A landscape with many valleys, sampled at points; each row gives a point and its height.
From any point a ball rolls to the lowest of the 2 points nearest to it. It stops when none of these is lower. Distance is the straight distance between rows; heights are no part of it.
zogo: 68  115  142  138  91  71  103  106  128  81  110  83  126  103  78  153  135  114  154  124  110  125  95  61  102  54  90  110  107  136  116  90  113  126  95  105  130  93  h=6.34
dezu: 125  71  113  120  132  105  130  65  104  104  65  88  124  118  128  40  96  91  62  138  103  92  87  91  127  91  85  109  118  106  103  111  115  119  93  103  103  108  h=6.33
foni: 97  72  124  94  51  120  43  116  96  69  105  116  99  81  128  91  69  100  68  90  107  60  102  82  109  69  110  66  76  82  126  89  100  91  88  81  112  104  h=5.07
Moruf: 95  122  87  108  91  138  100  86  80  94  81  101  80  104  89  90  90  92  76  48  102  100  92  101  81  129  114  94  103  106  78  94  71  107  90  99  92  130  h=2.41
vad: 93  77  91  128  64  140  63  99  110  70  75  110  95  100  108  74  74  99  58  51  122  53  96  108  99  113  107  87  77  102  106  101  81  96  85  93  101  104  h=4.75
vame: 137  65  64  105  97  120  103  96  118  85  62  118  97  105  137  26  84  111  56  116  105  55  98  106  122  109  77  91  93  77  94  132  127  79  86  91  104  88  h=5.03
vif: 69  98  80  79  53  109  65  120  70  95  90  122  92  81  79  101  85  110  104  80  95  102  95  85  72  119  139  89  99  72  114  95  52  91  99  86  77  142  h=8.67
Pagen: 82  74  94  102  80  85  76  104  110  110  108  75  106  85  97  89  67  103  103  118  85  104  110  123  111  129  107  92  91  75  136  85  88  92  100  82  93  99  h=4.94
Ges: 108  83  67  95  102  124  119  111  104  70  61  123  89  109  116  51  99  101  58  87  104  60  98  123  108  117  68  98  84  108  81  117  115  78  85  92  105  77  h=4.73
Pel: 56  71  56  72  73  69  105  140  111  86  87  127  93  84  88  115  112  122  147  125  87  84  114  104  85  119  82  104  89  102  96  92  76  66  96  94  104  83  h=5.80
Tela: 87  92  117  71  101  76  83  116  86  114  116  92  103  105  95  109  97  113  125  121  104  108  78  80  91  80  110  109  148  78  108  94  114  74  98  78  109  121  h=5.35
fud: 69  137  127  134  79  92  113  121  125  87  97  116  79  101  80  163  142  95  130  81  112  102  117  86  79  82  101  86  66  138  78  89  65  116  89  108  107  77  h=4.84
depo: 49  74  62  78  83  64  78  152  98  86  83  132  88  59  85  157  134  136  162  120  87  85  103  51  82  74  108  108  95  99  80  94  99  70  92  98  100  109  h=1.61
papo: 83  107  45  73  116  96  127  122  112  87  105  108  103  86  103  114  119  105  112  109  81  109  119  140  102  128  72  119  102  122  81  99  105  69  113  135  106  48  h=2.32
supe: 113  51  146  93  60  98  56  68  99  106  144  106  110  138  136  89  79  91  98  109  125  82  114  91  102  81  99  92  139  122  125  98  87  108  111  106  132  104  h=6.02
Pobo: 85  81  72  93  101  77  95  107  103  103  94  89  111  89  89  85  82  106  97  105  79  101  117  135  111  136  85  85  68  87  113  89  99  91  102  85  96  86  h=5.17
bir: 63  112  114  113  99  82  132  116  126  103  83  90  92  108  91  107  113  94  135  120  87  120  111  124  106  99  85  102  86  129  79  82  84  119  100  109  126  69  h=3.63
mov: 114  125  73  98  147  100  127  93  78  116  89  81  104  72  94  75  102  88  73  77  73  136  101  138  116  130  109  101  78  83  70  112  125  118  128  128  90  86  h=8.87
Zulo: 77  114  100  81  98  76  71  114  103  110  128  85  116  90  78  140  117  128  153  111  106  120  68  60  84  68  124  113  146  89  110  96  131  79  104  98  95  128  h=4.34
bibe: 99  64  119  90  39  128  43  91  97  83  130  102  81  97  124  88  59  95  89  83  96  78  110  97  101  100  117  81  91  87  124  102  70  92  102  85  112  106  h=4.74
viki: 79  80  74  90  97  57  97  127  109  96  110  108  107  94  76  124  111  112  133  110  91  95  119  116  96  119  79  90  71  108  114  77  103  89  100  83  99  75  h=5.48
Rinu: 103  145  122  117  118  128  127  91  122  113  114  90  78  101  99  148  119  81  98  81  106  107  93  111  104  103  121  134  111  116  92  98  95  103  105  133  80  77  h=3.40
zizub: 73  87  63  67  90  71  89  148  71  84  85  153  103  77  59  121  115  123  113  101  84  95  114  85  67  92  108  89  58  82  111  77  83  79  84  73  88  115  h=7.84
sobe: 105  76  58  101  87  108  85  105  109  86  76  91  111  75  104  60  70  114  69  103  78  86  113  126  104  133  91  76  59  62  96  114  89  82  85  78  84  96  h=5.45
Mav: 96  148  138  107  118  78  132  98  113  134  100  90  100  130  101  114  125  102  99  114  99  133  103  111  91  97  83  102  115  111  71  133  114  103  92  110  106  63  h=5.26
Mor: 87  101  125  104  107  79  118  89  105  100  92  74  112  112  84  97  110  89  96  99  84  114  94  102  112  97  95  91  72  111  122  72  105  121  99  82  100  98  h=3.94
zireg: 138  84  116  99  99  91  94  72  90  110  90  112  113  126  125  71  94  80  59  88  116  59  102  79  111  92  91  66  89  99  80  103  124  120  88  73  85  110  h=3.86
rameg: 77  65  118  95  37  128  54  102  97  79  124  99  64  99  116  95  70  89  119  82  101  87  113  107  93  106  109  83  96  109  113  89  42  98  123  105  129  107  h=4.47
riku: 72  67  131  96  82  78  76  139  108  80  108  112  95  92  115  108  95  94  120  123  119  74  106  98  108  59  78  81  89  110  109  78  102  86  101  79  144  85  h=2.62
fir: 94  119  109  124  122  130  126  105  116  95  97  105  78  95  95  136  107  75  74  71  119  78  97  119  104  112  109  134  93  123  89  87  96  101  96  119  82  78  h=3.82
Roviz: 89  65  112  108  91  97  78  86  103  113  98  59  103  104  106  67  65  102  102  129  85  118  101  120  109  115  104  101  118  85  132  97  87  94  101  90  114  110  h=4.66
doz: 125  74  79  116  103  109  72  82  100  104  85  68  105  97  119  58  59  101  71  85  82  73  113  116  113  126  96  72  75  68  87  114  99  100  91  90  89  100  h=5.70
tubam: 105  70  137  76  74  91  51  114  79  86  107  117  109  94  128  90  78  96  73  113  112  70  99  74  108  61  95  63  97  81  125  86  115  98  91  77  121  113  h=5.41
tesi: 103  95  91  83  79  94  65  97  84  97  96  86  117  90  87  91  73  101  103  85  78  112  100  93  97  102  116  53  52  66  112  85  77  111  111  67  74  130  h=6.78
did: 79  95  82  81  82  59  93  139  76  86  94  143  93  77  67  118  124  110  124  88  98  102  116  91  72  89  90  56  45  91  105  73  64  104  106  83  92  124  h=7.45
Zupap: 124  125  118  117  148  81  130  76  73  121  106  80  148  124  67  81  110  100  53  100  107  125  93  124  112  116  80  110  109  110  93  142  141  119  117  121  79  111  h=5.23
foli: 105  86  108  115  87  125  85  100  107  89  99  114  89  111  108  93  79  82  63  59  118  49  99  106  110  106  106  96  82  107  106  86  110  99  82  90  90  93  h=4.51
Duvon: 108  110  121  78  87  112  83  104  66  80  103  118  98  100  100  116  94  90  77  66  89  83  93  51  103  63  118  72  70  105  111  69  112  112  88  71  101  114  h=5.84
Zon: 106  109  143  90  107  84  108  112  73  96  96  120  102  113  96  121  121  88  75  92  99  88  98  58  94  50  100  84  77  116  103  73  127  110  74  64  110  98  h=5.11
gebe: 117  82  70  144  62  145  52  91  112  67  67  97  104  92  107  59  69  114  58  73  118  48  95  93  99  113  109  74  77  69  91  132  81  93  77  89  94  118  h=4.97
nafez: 112  135  145  95  79  145  127  58  114  108  115  108  73  139  116  111  101  84  85  71  83  112  91  92  97  98  123  121  113  125  90  108  81  124  98  121  103  86  h=3.44
fazud: 117  116  67  68  131  78  111  123  97  102  115  119  106  116  75  136  125  112  114  92  96  103  111  114  90  113  81  107  79  108  72  103  134  70  97  74  76  75  h=6.70
nima: 98  100  157  101  66  84  77  69  96  95  156  96  126  132  96  128  101  108  121  100  113  108  89  71  97  79  90  89  134  130  120  97  95  115  115  107  131  110  h=4.88
fasat: 97  102  66  61  111  93  113  117  88  120  88  97  72  94  93  73  94  113  122  108  80  123  102  127  79  132  100  111  117  74  82  103  88  74  109  102  97  107  h=7.87
tepav: 101  97  110  109  91  146  100  96  111  81  109  121  80  105  111  118  88  79  71  61  116  60  89  98  108  101  120  125  103  124  115  75  102  93  88  105  94  86  h=4.23
pes: 86  121  142  112  91  78  118  114  110  97  99  107  78  113  92  131  126  83  102  88  111  99  109  95  90  77  81  82  69  128  79  93  91  107  86  87  111  73  h=4.37
besim: 98  96  51  92  112  132  105  117  76  83  65  120  83  70  94  82  93  110  79  89  117  98  94  128  81  150  96  109  114  69  89  113  67  70  96  97  93  127  h=8.38
Duvid: 125  143  76  66  126  111  146  99  74  90  101  100  107  106  107  85  137  86  59  104  75  125  106  120  113  121  69  109  86  118  75  127  137  87  108  123  87  57  h=3.76
gere: 86  127  98  104  105  69  89  101  117  116  131  74  119  103  66  133  121  127  159  105  116  133  74  85  76  87  110  105  133  103  111  97  127  99  108  101  87  120  h=3.47
Fut: 116  80  115  96  80  157  100  64  101  83  99  115  90  109  141  74  70  86  71  93  89  77  83  65  121  84  128  116  116  100  125  91  98  116  92  102  109  110  h=8.43
maz: 101  90  144  118  74  87  84  61  96  113  151  89  134  145  87  112  92  115  112  101  121  103  100  86  91  94  95  110  161  128  121  112  94  104  108  123  120  124  h=5.28
Mida: 142  103  95  110  128  133  108  74  79  123  95  78  63  96  128  70  81  76  79  80  96  111  112  119  102  116  114  115  126  86  84  110  94  106  100  131  106  117  h=2.64
pugi: 154  79  83  115  98  137  79  45  97  98  98  90  120  100  139  56  73  97  69  124  91  71  84  42  129  86  130  89  120  64  120  121  103  118  84  96  90  134  h=7.75
zesun: 159  92  98  104  110  104  81  57  85  127  97  89  111  131  133  61  76  85  66  84  102  74  112  91  112  113  104  78  106  86  71  123  115  122  89  91  84  123  h=3.31
lekem: 59  90  55  80  88  69  91  131  120  110  90  123  85  73  82  143  132  133  171  102  98  92  98  77  76  102  106  109  109  94  64  105  91  68  100  104  76  118  h=2.85
bal: 132  74  87  132  136  130  116  69  109  100  59  67  95  96  140  34  79  87  66  119  83  79  92  103  131  106  102  107  103  90  86  122  104  114  99  123  106  103  h=5.92
pazif: 83  108  77  97  103  80  116  98  88  85  67  98  99  93  81  83  115  99  75  67  77  107  116  118  87  117  75  61  41  112  66  89  76  120  102  102  97  93  h=2.37
lag: 80  142  107  149  124  83  113  94  159  101  108  70  122  92  77  152  146  129  148  116  121  140  82  78  96  72  94  123  120  121  109  132  129  111  104  124  86  101  h=7.09
bapo: 85  106  80  97  95  104  105  99  86  95  62  102  90  94  88  79  92  100  84  67  89  96  99  104  85  120  95  74  79  94  81  89  72  105  93  85  94  121  h=1.92
defu: 107  74  117  79  90  95  75  115  88  102  102  120  106  104  123  82  76  98  82  113  111  69  96  84  105  88  103  90  118  75  113  96  123  76  78  64  104  107  h=5.83
forut: 100  119  123  112  114  67  107  90  102  128  120  74  115  131  81  92  107  122  122  118  111  137  91  113  82  99  81  108  156  105  92  122  113  96  103  113  115  112  h=6.09
zunub: 106  106  158  127  114  103  121  63  109  142  97  95  119  149  118  83  103  86  77  136  114  124  114  107  101  85  99  127  151  133  90  124  89  129  97  134  112  97  h=7.49
mar: 146  87  75  103  99  153  73  64  75  114  110  77  65  110  122  72  66  85  80  66  85  100  122  104  100  130  123  106  114  77  99  119  85  106  95  120  97  129  h=3.28
vapin: 104  131  46  80  128  76  114  123  115  113  110  120  104  99  72  159  139  124  136  85  95  111  115  116  79  112  87  109  75  110  57  115  119  76  103  102  64  76  h=6.20
pavub: 67  98  84  92  81  60  75  147  94  90  96  127  87  64  81  170  139  126  160  102  96  94  109  45  73  54  114  88  78  108  83  77  101  96  91  102  108  113  h=3.06
tev: 92  103  116  104  103  66  104  106  96  89  102  97  105  99  73  119  124  87  103  84  84  108  110  92  102  82  103  82  40  113  124  61  102  130  98  75  94  100  h=3.48
Kelu: 130  86  93  102  122  99  86  104  90  95  107  110  129  116  95  98  77  91  67  93  110  70  104  106  126  106  96  89  73  86  116  102  143  91  88  53  74  98  h=7.50
Rel: 85  161  119  104  115  92  147  107  106  122  80  102  83  117  98  106  129  98  80  101  80  130  110  118  85  105  87  104  87  107  57  145  106  105  93  121  107  46  h=4.85
Bar: 88  75  154  115  90  65  86  107  104  86  127  98  117  117  108  109  108  89  103  120  130  88  105  99  114  70  65  68  101  124  112  86  101  106  110  88  137  97  h=3.10
bod: 104  102  93  80  87  114  69  108  69  81  86  109  115  87  88  104  81  95  86  74  81  91  97  63  101  80  120  60  49  73  111  79  99  109  93  54  82  134  h=6.39
nok: 106  129  115  110  133  74  111  76  83  121  105  63  142  128  63  86  107  98  73  86  89  139  90  123  107  112  88  92  80  106  94  121  137  137  110  105  81  107  h=4.83
rimu: 80  111  152  113  93  82  125  112  121  99  90  98  91  123  105  111  122  81  118  122  106  108  110  111  109  72  68  89  77  134  77  97  86  117  96  95  132  67  h=3.98
Vogut: 86  116  23  63  110  95  136  127  100  89  95  129  105  86  90  114  134  117  118  106  71  109  119  126  84  128  76  119  89  122  99  93  90  72  116  145  80  69  h=2.77
fevur: 116  103  94  63  123  86  117  100  86  120  98  88  91  112  102  70  106  112  113  127  91  132  86  116  87  113  85  109  141  76  92  111  111  72  104  93  107  113  h=7.51
nata: 102  107  54  61  114  114  126  124  88  90  80  125  76  80  94  91  110  113  104  101  99  100  100  127  76  135  86  116  122  82  74  105  81  55  103  107  93  106  h=8.15
Gak: 82  106  98  90  120  105  120  116  117  104  93  93  91  72  94  127  102  96  134  115  105  111  78  87  99  82  122  137  130  92  124  68  93  83  114  105  96  104  h=3.32
Tof: 70  114  88  120  111  111  129  112  102  86  68  115  84  101  81  108  119  88  67  65  112  89  107  128  85  125  90  112  82  128  73  92  88  99  84  108  95  83  h=4.18
kat: 79  118  85  105  83  69  93  107  131  128  111  81  92  94  86  133  117  119  177  104  100  122  89  96  78  100  111  102  122  101  88  93  104  105  108  114  93  105  h=2.72
domim: 100  103  134  103  92  73  84  76  89  138  119  66  99  136  87  74  98  114  128  112  99  145  95  108  76  98  95  85  141  105  103  112  97  113  108  109  125  129  h=6.48
paga: 118  103  45  115  119  142  86  103  71  91  80  106  89  60  97  78  73  98  66  72  117  88  110  138  99  154  108  100  98  64  90  118  75  89  105  108  82  128  h=8.57
gonik: 81  99  111  103  129  94  122  111  120  102  93  78  110  87  96  113  109  102  141  140  107  125  77  104  109  81  95  141  140  106  121  83  100  88  116  104  112  97  h=3.84
Tur: 155  62  66  134  95  117  90  80  129  95  68  103  110  94  143  28  84  112  64  132  107  46  95  82  126  97  101  86  100  55  97  144  122  95  78  93  98  102  h=5.34
gopef: 136  110  78  115  155  116  113  84  70  107  90  70  98  61  112  64  88  76  58  76  78  112  98  131  136  133  116  100  83  76  68  122  122  121  126  134  93  97  h=9.11
gusun: 67  103  76  106  51  83  78  109  99  121  113  101  73  95  83  121  94  103  156  76  94  103  112  110  75  132  121  85  96  107  96  84  51  118  116  134  99  110  h=3.80
suno: 139  80  107  120  126  106  91  79  93  106  118  98  138  114  111  84  77  87  52  104  130  69  98  110  132  121  97  105  109  90  131  111  137  105  101  88  76  108  h=7.67
kotof: 55  99  79  80  75  94  80  141  75  93  84  136  96  77  69  132  102  116  117  86  97  90  95  73  68  94  134  98  94  85  109  74  72  86  90  90  89  124  h=8.30
Kepu: 93  122  87  104  115  66  99  119  109  106  120  111  110  99  61  160  135  113  140  89  98  116  103  74  82  77  118  109  70  114  112  72  124  106  94  78  78  96  h=1.65
favi: 93  105  164  121  102  85  114  69  107  120  92  75  113  139  107  79  101  91  95  119  98  126  96  109  110  83  87  95  120  129  95  101  94  130  98  108  122  99  h=7.15
Nila: 73  124  133  112  58  109  99  107  122  77  122  114  76  97  95  160  123  92  146  83  102  101  103  74  92  72  106  85  79  140  91  74  67  121  106  115  124  86  h=5.25
beda: 96  142  111  113  128  67  125  95  112  123  119  78  125  121  84  108  127  124  112  118  106  143  98  120  89  105  72  111  135  114  76  147  127  92  107  129  113  70  h=5.67
voful: 75  118  149  127  82  96  102  87  135  92  125  80  113  122  94  149  119  100  148  113  101  122  89  78  112  77  104  114  118  139  114  86  101  125  101  116  126  84  h=5.99
Lub: 149  103  82  102  101  142  76  58  78  116  112  82  96  123  116  80  59  86  81  62  84  89  105  95  114  124  121  86  96  79  88  117  101  116  102  96  78  126  h=2.63
feme: 70  82  150  85  61  136  82  97  104  72  115  109  94  111  121  99  79  86  120  110  87  95  90  79  118  57  110  106  95  132  118  66  72  122  116  102  147  93  h=8.98
zag: 98  93  130  114  96  55  84  122  99  83  142  95  109  98  85  136  126  87  125  106  122  106  111  99  108  89  67  53  69  117  114  78  102  111  119  84  119  106  h=3.62
kanup: 91  104  70  115  96  43  91  132  113  100  109  125  106  80  69  169  151  128  171  96  95  109  117  56  72  62  112  99  58  116  98  80  116  115  91  96  88  101  h=3.11
Zupir: 111  95  141  107  102  85  95  64  89  133  93  61  96  128  110  60  89  97  99  106  81  139  102  106  95  97  89  77  117  109  88  105  89  125  103  110  120  119  h=6.85
sos: 87  131  101  104  73  95  89  94  116  122  127  88  79  107  86  135  104  101  144  71  95  112  104  105  82  115  117  93  106  116  85  87  85  116  107  119  100  94  h=3.36
zez: 85  97  87  78  74  63  75  125  83  111  108  112  101  86  71  109  98  107  135  96  91  107  112  108  88  111  102  52  53  79  112  79  75  108  118  78  80  123  h=7.13
reg: 105  154  59  96  146  72  134  111  130  118  109  97  109  66  80  140  153  124  139  110  107  144  96  123  80  93  93  116  86  102  87  119  123  106  125  143  69  68  h=7.79
vub: 96  72  147  64  61  99  41  104  66  82  145  117  115  100  133  111  78  101  80  123  108  86  93  63  109  57  91  67  114  103  135  93  100  107  118  104  138  117  h=5.88
Pime: 119  93  138  102  95  123  109  63  107  107  109  111  107  131  130  93  91  74  69  100  112  81  89  76  117  84  114  118  128  122  116  86  117  119  92  101  99  97  h=8.16
kogu: 114  118  92  78  114  99  145  87  89  91  81  98  108  123  110  72  131  87  49  109  69  111  100  106  110  112  58  99  72  122  75  121  133  104  92  97  91  61  h=3.25
Kozam: 110  58  132  87  67  107  61  58  83  102  162  100  116  141  111  100  74  109  102  107  108  103  108  78  93  98  105  118  154  108  141  114  91  98  108  107  125  118  h=5.69
mide: 97  64  150  75  53  95  44  95  83  95  149  102  87  114  136  99  81  91  115  117  115  88  103  80  103  70  98  73  127  98  116  98  78  97  120  98  140  115  h=6.27
vur: 90  150  72  128  139  72  128  99  161  113  104  82  112  68  81  144  159  127  150  121  115  148  91  107  82  83  100  118  93  109  104  126  126  123  117  142  66  82  h=7.48
zuk: 124  101  137  94  101  91  111  88  81  106  93  127  113  122  112  99  115  80  53  96  111  72  96  58  107  65  100  84  86  115  92  93  136  120  77  67  83  103  h=4.43
famad: 113  109  96  86  146  95  119  121  97  91  104  100  110  57  89  136  114  103  117  117  119  108  77  91  100  84  107  129  113  80  139  74  114  74  116  88  77  105  h=2.54
nukip: 111  82  124  99  127  90  136  80  92  107  80  108  131  123  110  59  104  98  67  141  119  101  86  89  113  86  78  116  144  108  107  107  118  101  95  92  107  112  h=6.69
tus: 97  112  140  104  80  71  73  104  100  96  149  94  110  107  89  152  118  100  138  92  115  107  97  74  97  82  92  71  96  124  110  80  108  110  110  90  112  105  h=4.22
fove: 86  70  122  64  93  82  78  122  85  101  96  106  105  103  113  77  86  112  104  145  101  95  92  85  101  89  97  104  139  65  109  107  113  60  84  67  122  109  h=5.98
Luf: 100  108  78  93  123  64  107  121  92  96  106  117  113  102  59  129  122  97  110  88  85  112  112  93  95  88  113  109  47  109  123  67  117  110  97  64  77  97  h=2.74
feve: 84  80  130  77  64  146  81  92  95  78  101  115  95  105  130  88  64  93  85  104  84  81  89  68  117  65  121  110  113  106  129  80  92  112  96  98  133  97  h=8.71
rez: 66  61  114  99  72  105  80  134  116  81  84  108  90  94  113  81  73  96  108  114  113  68  106  113  107  78  94  98  90  100  109  79  88  79  92  77  129  83  h=2.23
Ziru: 132  72  61  136  121  149  105  81  104  91  48  82  74  87  137  26  71  97  71  113  93  71  98  99  116  106  98  102  104  74  79  134  86  97  88  115  117  112  h=5.57
Nive: 123  108  96  89  133  83  110  108  85  107  109  108  119  125  86  111  103  93  81  93  108  93  104  114  107  108  80  96  84  105  90  104  144  87  93  62  78  89  h=7.16
sel: 148  109  63  114  140  134  96  91  64  97  89  90  81  47  115  75  72  83  70  74  110  93  118  145  123  142  106  102  91  65  85  126  97  103  122  128  99  106  h=8.80
lak: 76  131  127  152  102  68  107  99  137  85  113  77  136  105  62  155  148  135  150  111  117  128  90  56  92  63  91  114  115  133  108  121  130  114  86  115  105  103  h=6.74
nes: 112  151  65  77  147  84  133  112  96  118  109  99  98  52  94  115  130  112  120  93  99  147  103  148  82  112  101  116  102  91  68  122  115  97  141  160  90  65  h=8.20
migeg: 98  129  59  88  139  89  125  108  85  131  97  99  93  62  89  84  104  102  105  78  80  150  104  148  89  125  119  103  95  80  75  105  102  115  137  153  97  90  h=8.55
deda: 123  84  105  117  108  117  73  78  98  103  130  79  131  107  103  90  59  96  71  109  109  91  95  113  126  127  109  108  111  80  148  103  115  93  98  85  82  110  h=7.46
Vogor: 121  91  87  116  133  125  136  105  105  74  74  108  93  81  111  79  103  81  56  101  110  66  88  103  133  105  94  120  76  90  119  97  124  99  91  85  85  88  h=3.79
pura: 118  88  83  133  108  152  109  81  117  75  68  89  93  85  118  63  81  85  58  88  100  50  82  86  136  104  116  105  79  87  115  100  104  108  84  100  87  107  h=4.17
Favig: 135  94  94  99  109  129  96  74  82  101  91  100  115  85  125  68  76  98  67  128  94  86  77  56  130  82  118  96  125  56  133  108  119  101  83  76  88  139  h=7.34
Kevi: 130  105  86  87  148  112  135  123  89  78  93  110  98  59  94  111  111  91  83  111  117  84  92  106  113  103  97  122  86  83  133  83  118  79  106  76  80  90  h=3.29
dabed: 81  84  106  105  119  101  116  101  109  117  89  70  97  98  99  76  81  96  123  133  86  129  93  129  114  111  101  120  125  100  118  81  91  100  113  103  118  98  h=4.31
lik: 78  95  73  95  114  99  126  122  130  95  94  101  88  99  109  109  104  97  123  116  99  95  113  139  104  112  70  131  116  125  66  102  97  69  105  118  120  52  h=1.89
vip: 88  99  78  103  106  116  124  116  95  64  56  127  84  109  91  84  120  98  55  74  112  76  105  116  86  113  72  102  72  128  71  105  101  90  77  86  102  77  h=4.46
sot: 63  128  80  121  78  65  121  124  119  103  83  128  87  89  70  151  142  116  151  86  105  109  116  95  57  95  91  87  71  125  73  93  67  123  89  125  94  93  h=5.27
Vovel: 70  119  88  114  101  70  123  111  134  116  96  87  93  101  89  125  121  113  157  120  94  127  103  111  93  100  87  109  109  116  79  93  99  109  103  116  112  75  h=3.27
Logud: 70  105  143  103  65  107  96  96  122  81  122  98  93  104  103  135  108  94  156  109  92  113  97  79  110  73  109  97  98  136  111  67  76  129  111  111  140  90  h=5.63
subev: 143  65  94  113  91  153  93  46  109  103  84  102  92  111  153  46  74  85  74  111  97  76  98  58  124  85  126  109  122  88  117  112  92  120  90  112  105  125  h=8.11
rut: 102  109  117  81  61  120  85  72  101  101  140  97  78  122  102  122  82  97  118  62  86  102  98  96  93  113  116  94  102  116  104  85  79  112  109  102  109  98  h=3.50
togi: 133  119  125  94  126  85  112  77  75  123  118  101  138  135  78  95  101  104  87  99  122  117  81  87  92  93  98  102  140  96  109  113  128  104  103  92  80  140  h=6.22
bazas: 121  145  148  106  109  135  130  63  120  121  126  90  92  129  117  130  117  83  89  95  99  123  88  103  105  99  126  138  125  117  107  116  102  120  108  138  91  78  h=2.83
piz: 124  99  114  83  136  96  142  91  91  118  86  100  106  117  119  75  109  100  97  140  114  123  87  106  100  90  77  127  156  98  92  112  110  84  104  98  107  106  h=7.07
movu: 104  110  100  83  82  135  96  82  95  101  115  98  82  105  100  102  78  94  96  64  82  104  89  89  96  113  126  102  100  96  115  80  86  105  103  95  88  119  h=3.02
gezug: 97  90  95  99  122  119  127  115  113  101  82  104  75  100  120  83  88  89  96  108  112  87  103  141  108  105  82  131  122  113  75  101  96  80  102  112  116  73  h=1.44
zepot: 110  73  53  138  92  146  81  94  110  74  51  88  86  82  115  36  70  110  60  93  105  66  98  115  103  123  98  95  97  69  85  134  79  87  81  106  109  114  h=5.24
pevas: 148  117  103  97  156  89  124  79  65  116  110  86  135  110  88  75  96  106  71  109  119  122  92  120  107  119  78  106  130  88  102  129  128  102  119  104  83  126  h=5.66
golik: 123  76  100  101  70  136  56  84  97  99  134  83  110  87  115  89  57  100  78  120  91  107  100  102  118  116  132  115  111  57  149  108  101  83  92  81  84  115  h=7.18
tid: 62  71  72  96  78  111  90  143  113  91  88  123  91  58  97  110  77  104  105  124  107  79  105  112  98  110  121  128  107  72  123  89  75  61  92  87  89  96  h=6.35
tupop: 81  70  107  112  89  125  98  119  124  97  80  103  81  110  118  72  66  88  104  99  115  71  102  130  109  93  96  120  109  110  94  87  85  82  97  94  126  82  h=1.90
Lev: 59  84  101  91  40  95  71  119  99  95  111  105  74  84  95  119  89  97  150  97  96  91  107  87  88  105  118  86  100  106  106  80  43  102  119  106  113  115  h=4.15
dev: 96  131  107  109  122  78  106  85  105  118  112  70  125  114  63  109  112  95  106  82  89  134  92  121  110  114  113  97  73  107  119  82  122  138  113  106  76  101  h=4.39
Meni: 81  73  73  103  65  124  74  129  94  98  92  100  75  66  97  87  69  100  93  114  109  98  113  125  90  135  135  126  119  54  114  115  49  66  93  97  79  116  h=6.62
ruzun: 133  93  135  111  114  113  118  64  107  130  104  107  100  131  138  88  96  72  67  114  126  94  105  102  108  94  111  126  146  118  99  106  106  117  98  118  95  96  h=7.86
Bak: 108  79  84  100  55  144  57  102  98  98  117  90  82  73  110  83  56  97  79  109  92  103  111  107  103  120  143  117  103  45  123  115  71  77  87  81  75  123  h=6.90
Tifo: 62  66  63  71  93  87  96  143  117  86  95  115  92  74  98  111  101  119  138  142  97  84  103  108  94  110  96  130  115  81  105  103  86  46  100  88  97  82  h=6.07
Lanib: 96  118  102  92  112  86  134  91  93  96  68  85  95  109  96  75  119  90  67  83  70  114  108  110  99  108  73  76  55  112  59  106  105  119  94  94  99  77  h=2.76
Legu: 123  102  96  103  135  119  128  96  94  113  86  93  74  94  122  76  89  81  74  93  107  97  102  133  110  120  93  119  118  96  78  108  107  94  103  114  103  90  h=1.94
tozeg: 134  104  106  84  131  102  112  93  69  112  102  108  123  103  100  86  95  99  79  112  108  105  74  75  113  91  107  100  130  72  126  99  134  95  94  69  79  139  h=6.79
tufit: 85  117  52  95  97  58  120  126  113  94  95  134  98  96  67  147  148  124  140  86  91  101  128  102  68  108  76  96  63  126  67  99  93  92  91  107  87  74  h=5.68
Pek: 95  153  82  84  126  107  154  110  92  102  82  108  87  94  100  92  130  93  68  89  75  136  108  128  93  118  88  112  92  113  51  128  108  91  107  138  106  52  h=4.36

Call two points neighbours if one is among the 2 nearest of the other. Go from one point of each pair to the other, from neighbour to neighbour, staying as low as possible. Name the highest point that can't be avoided.
famad / Kepu | Pel
sos / bapo | rut
depo / Kepu | kanup
gezug / Lub | mar

Where does a ball stop that starts at each point below?
lak | kat
Zupir | bapo
Kozam | gezug
pugi | Kepu
nata | bazas
tid | famad
zepot | bazas
Tur | bazas
zizub | Lub
sobe | famad
Kelu | kat
feme | kat
